Each row is a point on a landscape with many valleys, with its height.
From any point a ball takes the steepest step (drop divided by distance) to one of its 3 nearest points. It stops when none of these is lower. Distance is the straight distance between rows; heights are no part of it.
(232): [  8  -8   3   9   9 -33  13  11  28 -17 -11 -31  21 -22  10  12   7  12
  -8 -24  22  16 -20]  (h 300)
(1200): [ -2  -4 -10  -7 -15 -40   4   1  10  -1  -5 -30   3 -13   7  21  -6  19
 -20 -13 -19 -14 -23]  (h 706)
(1796): [  2  -7   3   0  10 -15   3   0   4  -5   2   4  10  -1   6   4  -6  -7
   3   0  12  14 -12]  (h 108)
(364): [-24 -18  -1 -31 -34  15 -30 -23 -10  27   0  10 -23   0  -3  15  -9  28
  -8  16 -43 -47   5]  (h 97)
(778): [  7  -4   3   5  15 -13   3   2   5   4  -5   3  11   7   6   1  -9  -5
   2  -6  20   8  -6]  (h 115)
(1574): [ -2 -10  -3  -2  -4 -23  -3  -4   3 -15   4 -12   4 -20   6  16  -9  -5
  -8  -2   0   4 -14]  (h 545)
(323): [-15 -15  -8 -25 -28  13 -26 -15  -7  17  -4  11 -20   9  -5  16 -17  28
  -9  10 -31 -38  -1]  (h 406)
(1459): [-12   3   5  -2  -3  37 -14 -10 -20  18  13   7  -6   0  -5 -10   3  -1
   8  11 -11 -13  20]  (h 298)
(1404): [-32 -16 -12 -25 -38 -23 -36 -17 -24  26   3  -6 -25 -14   5  25 -24  40
   5   8 -47 -63 -11]  (h 123)
(1906): [ -8  -9  -2 -12   3   0  -8   2  -4   6 -15   8  -4   8  -1   6  -9   7
   1  -3 -12  -8  -3]  (h 156)
(1897): [ -4  -9  -5  -7   7  -1  -6   1  -3  10 -12   7   5   8   2   0 -10   0
   4 -11  -2  -3   1]  (h 153)
(475): [ -1  -9  -5   3 -16 -27   3   3   5 -14   0 -24  -1 -20   5  17  -8  10
 -19  -7 -10  -5 -18]  (h 670)
(1416): [  6  18   2  12   6  29  11   2   2   1  13  15   5  13  -9 -13   9 -17
   3  19  15  18  19]  (h 482)
(1288): [  1  -8  -2   3   0 -29  12  11  16 -21 -10 -24  11 -23   7  12   5   4
  -9 -20  15  13 -14]  (h 338)
(1491): [ -7  -5   0 -21 -15  15 -16  -9 -11  13  -4   6 -19  10   1   2   2   6
  -6   2 -24 -19  -6]  (h 216)
(1941): [-12  -9  -3 -22 -17  17 -15 -14 -14  14  -2   7 -19  10  -1   4   0  13
  -6   6 -29 -27   0]  (h 242)
(646): [  5  -5   3  13  11 -34  29   7  22 -24 -12 -15  13 -18   9  -2   9  -4
  -4 -21  31  24 -20]  (h 186)
(1933): [ -8   1   5   1  -8  27 -12  -4 -16  13  16   1  -9   1  -4  -7  11  -1
  -1   4 -10  -6   9]  (h 180)
(871): [-14 -11   1 -26 -22  12 -18 -19  -2  13  -6   6 -20  15  -2  18  -4  20
  -4  12 -31 -34   1]  (h 301)
(1572): [ 27   5   2  25  27 -18  20   9  13 -10  -1   3  24   6  12  -4  -4 -15
  -2  -6  27  30 -14]  (h 523)
(576): [  9  -1   2  12   7  10   9   7   3   5  -8   6  11  15   2  -8  10   2
  -6 -10  17  12   1]  (h 494)
(667): [ 23  22  11  14  33  26  11  11  -3 -18  10  14   6  15  -7 -29  14 -37
  10   7  26  47  31]  (h 461)
(544): [-19 -16  -2 -23 -29 -39 -16 -15  -2  15   3 -22  -9 -19  -1  24  -4  39
 -12  -6 -34 -32 -24]  (h 543)
(694): [ 25   8   4  26  29  12  26  21  18  -9  -6   4  22   9   2  -4  13 -23
 -13 -11  32  28  -1]  (h 420)
(1384): [ 26  21  16  32  40  32  11   9   4 -14   4  24  11  15  -6 -33  10 -42
  18   1  43  58  37]  (h 442)
(438): [ 19  14  -4  13  16  22  27  16   4 -21   5   8   5  10  -5 -17  21 -28
  -3   3  29  34  10]  (h 561)
(1484): [ -4  -6   0  -5  13  -7  -1   4   3   5  -6   7   9   5   6   4  -2  -7
   3 -11  13   4  -1]  (h 138)
(68): [ -5  -7  -8 -13 -13 -42   1   0  14   2  -4 -28   0  -9   5  24  -4  30
 -12 -20 -24 -18 -21]  (h 724)
(815): [ 18  21  10  16  33  30  10  16   1  -6  -2  22   5  18  -2 -31  12 -37
  15   3  22  39  45]  (h 507)
(1386): [-31   4   5 -29 -40  29 -58 -25 -29  31   6  20 -42   7  -8  -5 -12  17
  11  33 -50 -59  25]  (h 656)
(138): [ -5  -6  -3  -4   2   3  -4   2  -5   7  -9   6  -3   9  -3  -7   6   1
   1 -14  -2   3   1]  (h 285)
(816): [-33 -23 -15 -37 -37 -34 -37 -18   0  13  -7 -29 -10 -22   2  35 -20  51
 -10  -5 -53 -52 -40]  (h 492)
(657): [ 30   7   4  20  37  19  30  26  19 -17  -9   4  22   5  -2 -11  18 -35
  -1  -7  44  47   2]  (h 126)
(1512): [ 18   5  -1  26  19   6  20  11  14   4  -5   5  15  14   2  -2   6 -11
  -3 -12  28  20  -2]  (h 474)
(136): [ -8  11   2   6   0  33  -5  -7  -5   5  14  12  -5   5 -12 -16   2  -4
  16  16   8   5  21]  (h 583)
(1539): [ 26   7   1  29  38 -35  45  20  16 -32  -2  -9  21  -6  10  -8  15 -21
   0 -18  38  41 -19]  (h 312)
(200): [ 44   8   3  32  43   4  31  26  17 -30 -10   4  31   0   4 -10   7 -29
   4 -12  58  51  -7]  (h 129)
(1300): [ 11  20  10   9  15  25  14   1  -2  -8  14  16   6  18  -9 -16   7 -26
   9  16  16  23  30]  (h 524)
(1747): [-30  11   1 -20 -25  28 -35 -18 -27  21   2  12 -29   8  -6  -3  -8  11
  12  22 -36 -43  21]  (h 152)
(1563): [-34   3   4 -36 -40  23 -38 -18 -30  29   4  19 -33   2  -9   6  -1  23
  11  27 -41 -58  18]  (h 314)
(1926): [-17 -14  -5  -7 -19 -14 -12 -10  -7   7  -1  -7  -7  -5   3  24 -25  18
   1  11 -19 -36  -5]  (h 502)
(159): [ 32   8  11  23  37  11  40  27  16 -19  -9   3  13   7   0 -23  33 -35
   0 -18  54  57   8]  (h 149)
(834): [  2  -9  -6   2  -3 -28   4   2   6 -18  -4 -14   9 -24  10  12  -3   1
 -10 -12   4  11 -15]  (h 462)
(1301): [ 18  10   0  15  31  20  31  24  14  -9  -7   3  18   8  -6  -9  14 -26
  -4  -8  29  36   5]  (h 240)
(1274): [-11  -3   9  -5  -7  23 -18  -7 -21  15   9   7  -8  -1  -5  -6   9  -2
   3   7 -20 -15  13]  (h 215)
(1712): [-30 -15  -9 -17 -32 -23 -31 -14 -16  23   1 -10 -16 -11  -1  27 -24  37
   6   7 -39 -58  -8]  (h 229)
(1461): [  5  -7   2   7   3 -25   5  -2   7 -18   4  -4   3  -9   2  -6  -8  -1
   0  -4  21  23 -17]  (h 139)
(1294): [ 13  -2   8  15  17 -34  32   9  30 -22 -11 -17  17 -17   9   2  10  -7
  -3 -24  34  25 -27]  (h 147)
(1075): [ 15   3   3  14  17 -22  13  10  11 -16   2   4  16   5   4  -8   0  -8
  -3 -11  29  26 -16]  (h 357)
(547): [  1  -8  -4  -1 -19 -30  -2  -1   6  -9  -8 -25  -2 -15  10  19  -1  12
 -19 -10 -14  -9 -19]  (h 689)
(19): [-12 -11  -2 -14 -31 -33  -9 -13   7  12   7 -24  -9 -14   4  22  -7  26
 -10  -3 -27 -22 -22]  (h 495)
(1678): [-27 -21  -8 -35 -36 -32 -28 -20   0  17   1 -31 -13 -24  -1  34 -11  46
  -7   1 -49 -38 -31]  (h 382)
(1964): [-34 -19  -3 -31 -32 -31 -30 -17 -21  27   7 -13 -19 -23  -1  28 -19  36
   0   9 -44 -53  -9]  (h 272)
(1841): [-14  -5  -3 -25 -23  10 -14  -8 -11  10 -10   6 -13   8   0  14 -13  15
  -2   7 -29 -26  -7]  (h 266)
(463): [-18   2   8  -9 -14  32 -15 -15 -28  18  12   4 -14   4  -7  -1   3   0
   1  13 -28 -31  11]  (h 469)
(130): [ 31   7   0  35  34 -30  34  16  12 -36   1  -2  19   1  14 -12   7 -18
  -4 -18  40  38 -20]  (h 267)
(1457): [  3  -9   1  12   8 -34  18   6  14 -22  -5 -11  12 -18   9   1   0  -4
  -4 -14  22  24 -22]  (h 438)
(1069): [  2  -6   3   3   4   7   1   9   2   9  -6   6  10   7   5  -6   2  -1
  -4 -14  10  17   1]  (h 465)
(1098): [-22 -16 -15 -26 -32  -7 -40 -11 -13  29  -5   2 -26  -5   3  23 -22  40
   3  13 -42 -55  -4]  (h 595)
(985): [-16   6   5  -3 -10  30 -20 -10 -23  16   9   8  -7   4 -10  -8   3   0
  13  14 -19 -18  16]  (h 134)
(1161): [ 30  17  12  26  34  18  28  24   2 -26   1  10  12   8   0 -42  22 -40
   5  -6  53  62  18]  (h 308)
(1055): [-38 -22  -5 -30 -40 -29 -32 -24 -19  22  10 -19 -18 -23  -3  30 -24  34
  -3   7 -54 -61 -18]  (h 315)
(145): [ 32   7   0  29  38   6  26  23  22 -13  -4   1  25   8   2  -7   2 -21
  -6 -11  41  41  -5]  (h 160)
(1372): [-31 -20  -9 -20 -33 -27 -34 -21 -22  27   5 -10 -18 -17   3  28 -23  34
   3  12 -39 -52  -9]  (h 203)
(387): [-15 -18 -12 -21 -33   3 -27 -12  -8  17  -4   3 -21   3  -2  23 -28  35
  -3  10 -33 -45   2]  (h 559)
(521): [-15 -15 -14 -25 -34   8 -30 -17  -8  23  -2   5 -24   0  -2  23 -21  37
  -1  13 -37 -44   0]  (h 525)
(1311): [-27  10   1  -8 -11  31 -24 -13 -27  18   6  12 -15   4  -8  -8   0   6
  14  17 -29 -32  22]  (h 58)
(565): [-25 -17 -13 -15 -27 -15 -27 -14 -16  19   0  -2 -12 -10   0  22 -24  37
   1   7 -32 -51  -4]  (h 376)
(1857): [-10 -10  -5 -12   1  -8  -6   2   1   0 -13   4   0  -2   1   8 -20   4
   1  -1  -8 -12  -1]  (h 85)
(437): [ -5 -10  -7  -3 -21 -31  -6  -5   3  -5   2 -19  -2 -16   5  18 -11  13
 -15  -1 -15 -13 -17]  (h 707)
(1723): [ 25  20  12  18  33  22  11  19   1 -19   9  12  10  17  -4 -33  16 -41
  14   4  37  53  28]  (h 444)
(1366): [ 22  21  10  14  29  24  13  12  -3 -17  11  13   6  14  -7 -32  15 -36
   7   7  32  44  28]  (h 463)
(470): [ 10   7  -3  14   2  22  19  10   0   0  -1   4   1  11  -4 -14  10  -7
  -9  -5  18  18   1]  (h 551)
(550): [-24 -11   5 -33 -35  25 -20 -25 -16  28   3  11 -21   7  -5  11   1  15
  -3  19 -42 -45   8]  (h 100)
(1408): [  6  -4  -5   2   2   4  -1   6  -5   9  -6   5   2  10   1  -7   2   3
  -3 -12   2   7  -2]  (h 387)
(1306): [ 17  11  -3  19  21  13  27  23  14  -8 -12   1  15  12   0 -13  16 -20
  -4 -10  27  28   6]  (h 343)
(1828): [ 24  18   1  11  23  23  21  15  -2 -22   8   9   6  11  -6 -20  22 -33
   4   3  27  39  18]  (h 500)
(381): [ 28   5   1  43  40 -36  46  26  18 -36  -4 -13  30  -7  16  -8  19 -30
  -1 -26  43  44 -13]  (h 252)
(874): [-15 -11  -7 -18 -28  -4 -18  -7  -5  12  -9   1 -11   3   0  20 -29  28
  -3   7 -28 -39  -5]  (h 505)
(1114): [-12 -11  -3 -21  -8  -2  -7  -2  -6   0 -12   6  -7   4  -2  15 -17  10
  -1   6 -20 -20  -2]  (h 342)
(514): [ 35  10  -2  34  39 -23  34  26  18 -35  -3  -5  26  -4  16 -16  13 -24
  -3 -22  45  41 -14]  (h 336)
(1090): [ -9  -8  -2  -8  -5 -15  -6  -6  -1  -5  -3  -5   4  -8   3  20 -23   2
  -1   5 -12 -11  -9]  (h 251)
(1717): [-17 -12  -2  -5 -24 -29 -13 -17  -4  11  13 -14  -2 -14   1  28 -16  19
  -3   6 -29 -36  -7]  (h 443)
(1648): [-21 -11 -10 -15 -32 -22 -28 -12 -10  19   1  -6  -9  -7   4  21 -30  32
   7  11 -28 -48  -5]  (h 476)
(1690): [ 19   3   4  22  18  -8  14   9  12  -1   1   5  17  10   7  -1  -3 -11
  -3 -11  26  23  -6]  (h 514)
(424): [ 10  -3   2  15  17  -5  10   7   8   5  -5   5  22  12   2  -5  -1  -4
  -1 -14  19  18  -2]  (h 535)
(1021): [ -3  20   1   3   5  27   5  -3  -8   9   6  21  -5   9 -16 -15  -1  -5
  17  19  10   5  32]  (h 570)
(859): [ 11  15   0   9   6  25  18   0   0  -8  12  10  -1   8  -4 -20  17 -14
  -2   8  15  24  12]  (h 501)
(464): [ 48   9   0  25  45   3  27  26  24 -29  -7   3  32   2   2 -10  12 -37
   0 -18  55  54  -6]  (h 41)
(1469): [ 13  25   8   6  18  31  10   8  -1  -3   4  18   3  20  -7 -22   8 -29
  14  11  12  21  41]  (h 554)
(1517): [ 40   6   8  19  42  13  33  32  23 -20 -12   0  26   7   1 -15  18 -34
   0 -14  60  56   2]  (h 53)
(148): [ -9  19   1   3   3  31  -5  -4  -6  13  12  14  -4   7 -15 -14   3 -11
  22  20   8   4  33]  (h 576)
(1395): [-25 -16   6 -34 -37  23 -27 -21 -17  30   6  14 -21   1  -7   8  -3  27
  -2  24 -38 -53   7]  (h 83)
(1134): [-14 -13  -5 -11 -31 -25 -21 -14  -9  11   4 -14 -12  -8   6  25 -23  28
   4  11 -28 -45  -3]  (h 473)
(800): [ 14   8  -6  21  10  16  15   9   8  -2  -6   3  12   9  -2 -11  11  -5
 -10  -8  21  14   3]  (h 521)
(1120): [ 20   8  -2  20  31  21  31  23  16 -15  -9   5  17   9  -2 -10  20 -25
   1 -12  35  38   6]  (h 198)
(1875): [-20  -7   7 -30 -23  19 -18 -16 -14  23   6   2 -22   7  -4  10   3   9
  -5  15 -36 -31   5]  (h 352)
(236): [ 21  10  -3  24  26  11  25  16  15  -7 -10  -1  20   9  -1  -4  10 -22
  -4 -15  28  27   4]  (h 405)
(462): [-29 -17  -1 -37 -43  26 -35 -23 -20  34   7   8 -24  -9  -8  22  -5  35
  -1  17 -47 -65   8]  (h 145)
(1756): [-24  12   3 -15 -20  29 -31 -18 -27  17  -1  12 -30  12  -8  -5  -9   8
  14  27 -31 -36  24]  (h 90)
(1744): [ 27  16  14  25  37  25  16  13   2 -19   7  17  11  15  -2 -38  15 -38
   9   0  46  55  31]  (h 422)
(157): [  7   2   1   8  -3  18   4   0  -3   2  -2   4   1   8  -2 -12  14   3
  -6  -5   8   9   0]  (h 407)
(1739): [  0 -10   3  -3   3 -17  -1  -3   4 -13  -2  -3   8 -14   8  11 -11  -5
  -6  -2   4   9 -12]  (h 591)
(1661): [-15 -11   1  -6 -25 -35 -11 -16  -3  15  13 -16  -8 -13  -3  24 -12  25
 -10   1 -29 -29 -15]  (h 447)
(294): [-18 -15  -2 -15 -29 -33 -17 -19  -4  15   8 -17 -10 -12   0  19 -17  23
  -5   4 -29 -38 -13]  (h 423)
(1768): [ 16  10   2  26  24   8  23  14  13  -2 -11   1  17  11   1 -10   6 -21
  -6 -10  23  22   0]  (h 431)
(1392): [ 12  14  -2  12  13  24  27  13   7 -12  -1   3   8  13  -9 -17  13 -17
  -4   2  25  27   6]  (h 652)
(1117): [-28  15   4 -24 -38  28 -48 -21 -26  29   3  15 -33  16 -10  -4  -8  18
   7  30 -38 -56  22]  (h 503)
(1734): [-23  15  -1  -6 -10  39 -28 -12 -23  11   4  15 -19   5 -11 -15  -9   3
  18  17 -24 -30  25]  (h 64)
(386): [ 28  17   8  16  31  18  27  21   0 -26   7  13   4   9  -6 -36  22 -38
   3  -4  42  52  24]  (h 200)
(134): [ 14  -4   7  18  19 -33  29  11  37 -20 -16 -26  20 -20   8   6   2  -5
  -8 -23  34  32 -30]  (h 183)
(497): [ 18  23  13  21  35  35   8  12  -1  -8  -1  22  10  17  -8 -30  14 -40
  17   2  24  45  44]  (h 479)
(1048): [-25 -20 -13 -35 -31 -38 -32 -14   0  11  -4 -33  -5 -25  -1  32 -15  51
 -12  -7 -41 -39 -36]  (h 417)
(887): [  8  -3   4  18  14 -31  20   3  12 -23  -2   2  11  -7  12 -10   0  -6
  -3 -12  27  29 -21]  (h 419)
(1905): [-32 -18  -9 -37 -37 -31 -29 -26  -4  16   0 -29 -16 -28   0  29 -13  45
 -14   2 -58 -48 -31]  (h 430)
(1823): [ -5  -5   1  -7   2 -14  -1   0  -3   0  -1   5   6  -1   2   3 -10  -3
   6  -2   8   5 -10]  (h 76)
(1174): [ 22  10  -2  13  25  19  29  23   5 -24   0   9   7   3  -2 -25  23 -34
   2  -5  39  44  17]  (h 188)
(931): [ -6 -11  -8   0 -21 -30  -6  -9   1   0   8 -20  -5 -11   8  20  -8  17
 -16   0 -23 -20 -18]  (h 720)
(1449): [-16 -10  -3 -22 -30 -38 -15 -11   4  18   2 -25  -6 -19   0  24  -7  41
 -10  -9 -35 -26 -26]  (h 547)
(1546): [-28 -24  -6 -32 -34 -34 -31 -20  -6  19   9 -27 -14 -23  -4  30 -10  40
 -10  -1 -45 -46 -31]  (h 363)
(284): [ -2  -7  -3  -7  -4  14 -12  -1  -9   5  -4   7  -8   5   0  -3   8   6
  -1  -7 -10  -2  -4]  (h 151)
(1902): [  2 -12  -7   0 -12 -21  -5  -8   3 -19   2 -16  -1 -19   5  14 -12  -1
  -9  -3  -4  -2 -13]  (h 607)
(1763): [ 15  -2   3  23  20 -35  37  10  20 -24  -6  -5  18  -8   7  -5  11  -9
  -5 -15  32  30 -21]  (h 146)
(655): [  0  -2  -5   0  -5  16  -3  -1  -5  10  -5   5  -6   9  -2 -12   7   0
   1  -6  -4   3   0]  (h 214)
(163): [ -4   1   3   5  -8  33 -10 -10 -11   8  13   4  -7   3  -6  -9   6  -6
  11  11  -6   3  12]  (h 106)
(553): [-10  -4   6  -5 -11  23 -15  -9 -17  14  14   2 -14   3  -3  -7   9  -5
   6   6 -12  -8   8]  (h 169)
(515): [ 39  14   2  33  40 -17  24  22  16 -30  -1  -1  27   5   9  -8   5 -23
  -4 -16  40  39 -17]  (h 391)
(818): [-32   9   5 -24 -33  25 -33 -17 -28  23   2  10 -28  11  -4  -4  -9  14
  12  24 -41 -51  21]  (h 241)
(678): [ 16   4  -4  20  18 -32  27   5  12 -23  -3  -5  14  -5   9 -12   4  -6
  -1 -11  30  30 -19]  (h 230)
(982): [-19  -8 -11 -21 -23 -46 -10 -10  15  11  -8 -28  -3 -16   3  22 -11  37
 -11 -14 -23 -28 -33]  (h 582)
(1959): [ 11  -2   5   9  11 -25   9   0  10  -9   4   8   8   1   5  -1  -7  -5
   0  -5  22  19 -16]  (h 71)
(1235): [-10  -2   6 -17 -14  22 -15 -12 -19  10   6   2 -14   5   0   0   6   6
  -4  11 -26 -17   5]  (h 255)
(1455): [ -3  -7  -4  -2 -20 -35  -3  -6   6   0   1 -27  -7 -15   8  24 -12  19
 -16  -5 -25 -14 -19]  (h 723)
(1830): [  4 -10  -4   1   2 -29   8   0   7 -26  -5 -15   5 -27   5   3  -4   0
  -7  -9  12  14 -14]  (h 475)
(1063): [-12  11   2   0  -1  33 -11  -9  -9  11  13  17  -7   4 -12 -11   6   2
  20  16  -2  -7  26]  (h 466)
(754): [-20 -20 -11 -33 -36  18 -36 -21  -9  27   7   6 -23  -3  -4  23 -11  36
  -4  18 -45 -58   1]  (h 133)
(1442): [-20  15  -2  -4  -5  39 -16 -10 -15  14   5  16  -9   4 -10 -11  -4   1
  22  18 -13 -13  27]  (h 44)
(1291): [  3 -10   2   7   8 -34  17   8  25 -21 -12 -21  16 -22  14  11   6   1
  -4 -25  25  18 -18]  (h 262)
(425): [-23 -19  -5 -20 -28 -33 -19 -19 -12  21   9 -18 -15 -19  -1  25 -20  32
  -2   9 -35 -49 -15]  (h 377)
(1981): [  2  11   0  10   3  25  12  -4  -2   5  15  13  -1   7  -9 -14   6  -8
   4  15  13  15  20]  (h 446)
(1116): [ 33  -1   0  39  36 -31  40  26  26 -36  -2  -9  31  -7  13  -9  23 -28
   3 -25  49  50 -20]  (h 199)
(1065): [ -6  -7  -2  -3 -18 -25 -10  -9   1  -8   5 -11  -5  -6   1  22 -14   9
 -10   8 -19 -22 -13]  (h 725)
(1633): [ 41   6  -2  42  41 -23  41  30  14 -41  -1  -4  32  -8  12 -15  13 -24
  -1 -16  51  45 -13]  (h 374)
(1362): [-26  11   2 -17 -32  38 -46 -22 -17  23   2  15 -39  11  -5  -8 -12  12
  11  31 -43 -49  27]  (h 677)
(1346): [ 22   3   1  23  34 -38  43  17  29 -32  -5 -20  22  -9  11   1  19 -15
  -7 -25  35  40 -27]  (h 170)
(543): [ -8  -6  -6 -16 -14  16 -13  -3 -16  12  -1   7 -12   8  -3  -2   7  -1
   1  -4 -22 -11   0]  (h 120)
(212): [ 20  10   1  16  36  22  32  27  19 -20  -4   3  17   3  -3 -19  23 -38
  -2 -10  42  44  10]  (h 157)
(525): [ 11   0   2   9  15 -19   6   2  13  -3   2   6  13   3   8  -4  -6  -8
   2  -7  20  16 -13]  (h 107)
(86): [ 29  24  10  27  40  35  16   9   7  -9  -5  27  13  20  -1 -35  14 -38
  19  -4  37  59  41]  (h 451)
(279): [-22  -2   8 -23 -26  21 -17 -22 -19  20   8  11 -23   7  -7   2   3   7
   4  19 -40 -44   8]  (h 265)
(1650): [ 37   9   2  33  35 -17  22  15  14 -17   2   1  23  11   7  -4  -1 -18
  -5 -12  26  33 -16]  (h 448)
(1615): [ -3 -10  -1  -9  -1 -18  -5  -4  -1 -11   1  -6   5  -9   2  18 -13   1
   1   7  -7  -7  -9]  (h 294)
(1208): [ 50   9  -1  32  41  -8  27  26  14 -29  -7   3  31   3   4 -14  11 -27
  -3 -18  51  52  -6]  (h 128)
(913): [-26  19   3  -7 -14  31 -28 -11 -23  17   5  13 -17   6  -4  -8  -6   4
   8  21 -28 -34  21]  (h 36)
(147): [ 14 -10   2   8   8 -27  14   2  14 -20   2   4   8  -5   8  -2  -4  -7
  -1  -9  18  27 -23]  (h 213)
(122): [ 12  25  11  10  22  27  11   7  -4  -9   6  16   6  17  -7 -24  10 -33
  13  11  17  32  33]  (h 552)
(1646): [-11 -12  -3 -11  -8  -8  -4  -7  -2  -4  -6  -6   0  -1   0  19 -20   7
   3   9 -11 -15  -1]  (h 191)
(1578): [ -9  -9   1 -10   4 -10  -6   1  -1   1  -4   8   5   1   4   6  -7  -3
   3  -3   1   0  -5]  (h 75)
(502): [ 32   2   5  34  46 -34  45  24  35 -31  -1 -25  27 -11  16  -1  25 -27
   2 -28  46  51 -27]  (h 110)
(1795): [-10  17 -10  -7  -2  36 -15  -4 -11  15   0  23 -10   9 -12 -19  -4   4
  22  19  -5  -8  31]  (h 386)
(539): [ 15   3   9  24  27 -36  39  11  29 -28 -13 -18  16 -11  11  -5  14 -11
  -4 -26  30  35 -23]  (h 124)
(1775): [ 30   7   5  21  37  17  31  23  23 -10 -10   3  28   9  -2 -11  14 -30
  -8 -13  40  43   6]  (h 148)
(1835): [ -6  -3  -5  -6 -16 -43   5   4  12   1  -5 -28   3 -12   5  21  -1  22
 -15 -15 -15 -16 -20]  (h 716)
(883): [ -6  -7  -2  -7   2   2 -10   6  -1   7  -7   7  -2   5   4  -4  -1   4
  -1 -10  -5   0  -1]  (h 217)
(115): [-17  -9  -7 -13 -14  -5 -12  -4  -1   8  -7  -3   1   1   1  19 -24  12
  -2   4 -22 -29  -6]  (h 459)
(276): [-26 -16   1 -36 -40  23 -30 -23 -14  31   5  10 -27   0  -7  21  -3  30
  -4  22 -45 -60   9]  (h 94)
(287): [ -6  -4  -4  -6  -9  18 -12  -4 -12  16   7   5 -14   8   1 -11   9   2
  -1  -6 -14  -4   1]  (h 66)
(1292): [  1   0  -5  -4  -6 -40   4  10  12  -4  -8 -33   9 -13  10  24  -6  15
 -13 -22 -11 -10 -18]  (h 727)
(1597): [ 27   6   2  26  25 -29  33  13  11 -25  -1  -2  19   2  11 -10   5 -12
  -5 -14  34  30 -21]  (h 189)
(120): [-17  -8  -8 -15 -17  -3 -13  -7  -5  10 -10   2  -5   2   2  19 -21  19
  -4   8 -27 -33  -3]  (h 487)
(1868): [ 16  13  -5  15  11  21  25   9   4  -7  -2   7   8   9  -3 -15  14 -16
  -5 -10  24  19   7]  (h 574)
(1193): [-30   1  10 -18 -20  27 -19 -18 -24  17   5   8 -18   7  -3  -3   4   0
   4  21 -35 -37  13]  (h 410)
(1027): [-10 -11  -8 -17  -4   6  -9   2  -8   8  -9   9  -9  10   0   0   0   8
   0  -6 -14  -8  -1]  (h 239)
(989): [-22  19  -2 -10 -12  38 -34 -17 -19  16  -1  21 -26   7 -10 -10  -7  11
  18  21 -36 -30  22]  (h 101)
(1560): [ -9 -12  -9 -20  -5   6 -10  -1  -3   7 -13   4  -7   9  -1  11  -7  10
  -4   1 -21 -11  -9]  (h 295)
(1620): [-27 -23  -5 -25 -33 -33 -27 -21 -11  20  11 -21 -13 -21   1  28 -15  32
  -2   3 -43 -46 -20]  (h 330)
(1580): [  3  -8  -4   7  -1 -32   9   9  16 -20 -10 -25  10 -24  12   9   4   6
 -14 -17   1   7 -18]  (h 396)
(500): [-37   0   5 -36 -40  22 -31 -18 -28  28   7  16 -26   3  -9   2   0  21
   4  21 -38 -56  12]  (h 273)
(538): [ 25  12   3  18  33  17  33  25   9 -24   3   5  11  11   0 -28  26 -34
   5  -7  45  53  15]  (h 92)
(891): [  7   4   2  11  -1  21   7  -2  -3   7   9   2  -3   8  -7 -18   7  -6
   0   6   7  15   9]  (h 375)
(1834): [ 39   7   4  23  42  11  28  22  23 -15  -7   1  33   5   1 -10  10 -32
  -4  -9  45  47  -1]  (h 130)
(1516): [ 27  26  14  36  43  38  23  12  14 -10  -3  29  10  17  -8 -37  16 -40
  15   3  48  67  40]  (h 464)
(135): [-31   3   9 -29 -32  23 -25 -17 -24  26   4   9 -27   8  -8   4  -3  18
   5  21 -35 -50  19]  (h 238)
(223): [  3  21   6   6  12  27   7   0   0   2  11  15   0  18 -13 -18   4 -20
  17  18  12  15  35]  (h 548)
(42): [ -5  20  -1  -2   2  34  -5  -5  -3  15   3  25  -9   9 -11 -17   1  -2
  24  16  -3  -1  37]  (h 515)
(1745): [-31 -18  -3 -36 -31 -29 -30 -24  -4  21   8 -22 -15 -29  -1  29 -14  39
  -9   5 -49 -48 -23]  (h 373)
(141): [ 36  22  14  32  34  21  23  14   1 -26   5  12  12  12  -7 -40  14 -41
  13  -4  53  64  28]  (h 383)
(1228): [ 19  21   1  10  13  24  21  12  -1 -16   9   9   2  12  -8 -17  15 -32
   1  12  22  36  18]  (h 530)
(1247): [  0   1  -5   6  -3  23   6  -4  -4  13   4   1  -7   8  -4 -13  12  -2
  -4   1   5   9   5]  (h 288)

Call two points neighbours if one is among the 3 nearest of the other. Go from one point of each pair to the other, from neighbour to neighbour, staying as low as possible. Name the highest point that can't be avoided.
(287) / (1404) -> (1926)
(1578) / (538) -> (887)
(1442) / (163) -> (1274)
(163) / (1395) -> (500)
(538) / (502) -> (515)
(538) / (464) -> (159)
(1578) / (1959) -> (1796)
(1442) / (913) -> (985)
(502) / (539) -> (1346)
(163) / (287) -> (553)
